Each scene shows the same named points in several views. A view is turned or mirrored, shifted and resized as a whole, has a little noise and may leave points out.
In the rows, 128 means zero.

Scene 1
View 1
kol: [102 157  91 130 106 127 107 143 119  96 133 108 127 150 133 144 137 172
 117 106]
reb: [100  82 137  95 127 131 141  84 164 128 104 112  98 159 200 134 108 125
 136  75]
Dugib: [ 96 141  89 115 102 127  94 132 112 109 146 131 119 149 144 152 138 161
 116 116]
lufo: [ 95 105 106  97 112 131 103 102 130 125 147 141 108 142 175 149 125 137
 123 110]
pud: [ 74 138 131 111 103 113 126 162 128  81  54 100 111 230 135 157 147 173
 106  79]
neno: [125 158  79 144 116 137 114 118 131 109 167  97 133 101 145 126 118 164
 133 107]
vos: [ 93  85 158  96 130 124 165 101 177 114  53  88  95 197 194 132 110 132
 134  52]
vika: [126 110  82 116 121 147 100  70 137 143 209 137 118  66 187 130 106 127
 142 122]
mufe: [119 152  80 135 113 137 106 118 126 111 169 110 130 107 148 134 123 159
 129 113]
zedu: [111 159  96 140 113 128 123 138 133  94 122  87 129 147 137 132 128 172
 125  92]
piro: [ 75  83 123  75 107 125 100 104 128 128 120 158  96 181 183 162 135 130
 114 107]
rigi: [105 141  86 121 106 133  97 124 117 111 158 124 123 129 148 144 131 158
 122 116]
koguz: [ 87 107 136  98 116 122 135 121 148 107  78 109 104 196 169 146 127 147
 122  77]
voleg: [135 138  94 141 130 141 135  95 154 118 158  84 127  90 169 114 103 149
 146  91]
View 2
vika: [120 135 121 110 134 109 155 112 168 126 147 105  92 123 106 124 114 135
  88 164]
voleg: [142 121 121 112 118 107 157 119 160 118 164 111 101 135 123 138 106 142
 121 151]
mufe: [132 112 128 109 131 115 158 112 155 113 145 112 109 136 121 141 115 129
 101 135]
kol: [133 105 132 113 134 125 157 113 139 106 134 114 126 132 128 147 118 124
 115 118]
vos: [141 141 126 136 122 125 145 132 122 111 145 104 139  97 128 130 101 146
 186 143]
zedu: [142 106 131 114 126 120 158 116 141 105 146 115 125 136 132 149 113 130
 127 121]
koguz: [133 129 131 130 132 129 149 124 123 108 132 106 139 105 127 135 111 134
 161 129]
pud: [137 110 139 128 136 138 151 121 110  96 122 112 155 115 137 149 116 124
 161 102]
neno: [137 109 126 108 126 113 159 113 157 113 152 115 107 141 124 144 112 131
 104 136]
lufo: [119 134 129 120 140 123 151 116 143 116 130 104 118 109 114 127 116 130
 117 143]
reb: [131 145 124 130 127 121 146 127 137 118 143 102 123 100 118 123 105 143
 156 154]
piro: [113 142 133 129 147 131 147 119 130 115 116  99 131  94 112 121 118 128
 131 141]
rigi: [126 115 131 113 137 121 157 112 147 112 134 110 117 127 121 139 119 125
 103 131]
View 3
vika: [187  68 110 103 143  96 141  76 171 123 119 173 205 112 240  75 232  96
 172 107]
koguz: [176 159 106 185 122 145 101 139 151 116 186 141 157 129 171  80 150  88
 116 121]
mufe: [192 111 135 101 140  74 126 124 162 119 124 155 178 117 192 105 190 111
 163  97]
Dugib: [202 143 118 106 130 111 130 126 142  99 128 152 169 122 196 117 178 116
 149 106]
rigi: [198 130 124 107 133  98 129 125 149 106 128 155 173 120 194 113 182 113
 154 103]
kol: [196 150 135 114 132  89 117 148 148 109 137 145 161 123 170 119 161 116
 146  99]
piro: [193 153  82 156 118 178 127 104 133  92 161 155 170 127 216  89 178  95
 126 128]
neno: [187 105 140 109 143  67 122 126 170 125 130 155 181 117 187  99 190 109
 161  97]
lufo: [190 126 100 135 128 137 129 104 147 106 144 158 178 122 213  90 190  98
 142 117]
pud: [188 200 121 173 117 136  96 174 135 102 181 130 136 134 139 115 119 106
 109 114]
vos: [158 142 101 227 123 149  88 134 169 137 216 140 162 131 168  44 153  65
 107 126]
reb: [167 117  96 192 128 144 107 108 169 129 188 152 178 126 199  50 181  73
 126 125]
voleg: [172  81 138 134 147  60 112 117 187 145 146 156 188 117 189  70 198  90
 160 100]
zedu: [185 137 142 131 136  74 106 152 162 123 149 143 161 123 159 105 160 108
 144  97]
View 4
vika: [115 111  83  81  49 169 200 132 110 152 221 124 187 202 165 148  75 167
 166  80]
voleg: [109 112 108 127  69 127 194 133 109 116 184 124 160 197 158 137  91 163
 191  86]
neno: [115 105 129 114  68 148 174 126 111 125 180 137 144 184 152 144 109 149
 169  79]
reb: [ 77 138  84 115 106 136 197 152 134 114 141 102 214 167 163 118 116 206
 194 118]
piro: [ 80 141  89  67 105 187 179 146 145 146 141 113 220 148 160 128 137 201
 153 113]
pud: [ 76 138 145 115 134 150 148 142 148 105  82 125 167 122 144 119 181 186
 165 117]
kol: [104 116 142 104  91 161 157 129 127 125 143 138 146 156 146 138 143 157
 156  88]
vos: [ 65 147  91 133 128 118 194 158 140  97 106  96 215 152 163 109 133 217
 206 131]
koguz: [ 75 140 110 111 120 146 175 148 142 112 113 111 197 145 155 119 146 199
 180 119]
rigi: [107 114 124  90  79 172 167 130 123 138 166 136 161 167 151 142 126 161
 152  86]
Dugib: [103 119 129  85  87 178 161 131 129 139 153 136 162 157 150 140 137 164
 147  90]
zedu: [102 116 141 122  92 140 164 132 123 111 142 133 143 163 148 136 135 160
 172  91]
mufe: [114 107 126 102  69 159 172 127 116 132 179 137 151 179 152 144 113 152
 161  79]
lufo: [ 95 128  98  79  87 176 181 139 132 142 164 121 195 166 159 136 120 184
 158  99]
View 5
mufe: [168 132 132 150 163  96 110 134  95 163 158 143 117 107 131 114 135 149
 139 134]
kol: [159 131 129 131 142 117 110 136 116 151 154 134 106 119 139 125 138 146
 122 135]
pud: [139 132 117 111 100 143 119 127 139 119 129 132  94 152 148 156 118 134
  93 145]
piro: [155 133 121 136 101  79 129 107 103 164 142 148  87 148 148 135  90 116
 138 167]
koguz: [145 133 116 136 112 113 126 114 113 126 120 151 106 151 139 153  96 126
 115 153]
lufo: [161 133 125 147 128  80 123 116  94 166 148 150 100 131 139 126 104 127
 145 155]
voleg: [165 134 126 172 179  94 113 129  82 143 134 163 139 109 117 125 118 150
 143 133]
reb: [150 135 115 161 128  88 132 105  90 132 114 169 118 147 129 149  76 122
 135 159]
vika: [177 133 132 175 170  54 118 119  67 183 157 161 120 105 125 105 110 137
 171 148]
Dugib: [163 131 129 132 133 101 114 129 110 165 160 134  98 122 143 120 131 140
 131 143]
View 6
pud: [139 131 157 147 156 115 185 111 201 103 104 102 146 124 126  58 140  44
  97 131]
lufo: [153 166  93 141  85 135 130  97 114 105  95 131 114 125 135 101 162  98
 142  80]
vos: [134 133  75  90 160 143 142 110 166 111  82  73 157 155 150 109 181   7
 134 125]
neno: [133 184 127 151  73 139 147 141 134 116  86 148  99 140 149 148 102 133
 168 116]
rigi: [145 174 128 160  78 129 148 117 131 108  97 147 104 124 136 109 124 124
 146  97]
zedu: [130 165 143 147 106 131 166 137 166 113  91 132 116 139 144 122 106 101
 146 131]
kol: [140 165 151 161  96 124 164 126 157 110  99 140 112 126 134 103 112 113
 137 115]
vika: [148 195  69 136  42 151 105 115  75 114  82 151  91 138 150 158 144 141
 188  73]
reb: [141 152  62 102 122 148 123 104 130 110  82  95 138 148 149 119 180  46
 148 101]
Dugib: [149 169 136 164  86 124 154 110 138 106 102 144 107 119 129  94 128 117
 135  95]
koguz: [141 141 107 123 140 131 152 105 163 106  93  97 142 136 140  88 164  43
 122 113]
voleg: [126 182  95 122  82 152 131 145 127 121  74 131 109 157 160 171 116 110
 184 121]
piro: [163 151  88 138 104 130 132  76 119 101 103 117 128 117 125  69 188  72
 120  69]

In a view up to two points have been moved. Name them for each view, in the order of its rows, or write -.
view 1 | -
view 2 | vika
view 3 | Dugib, neno
view 4 | reb
view 5 | -
view 6 | -
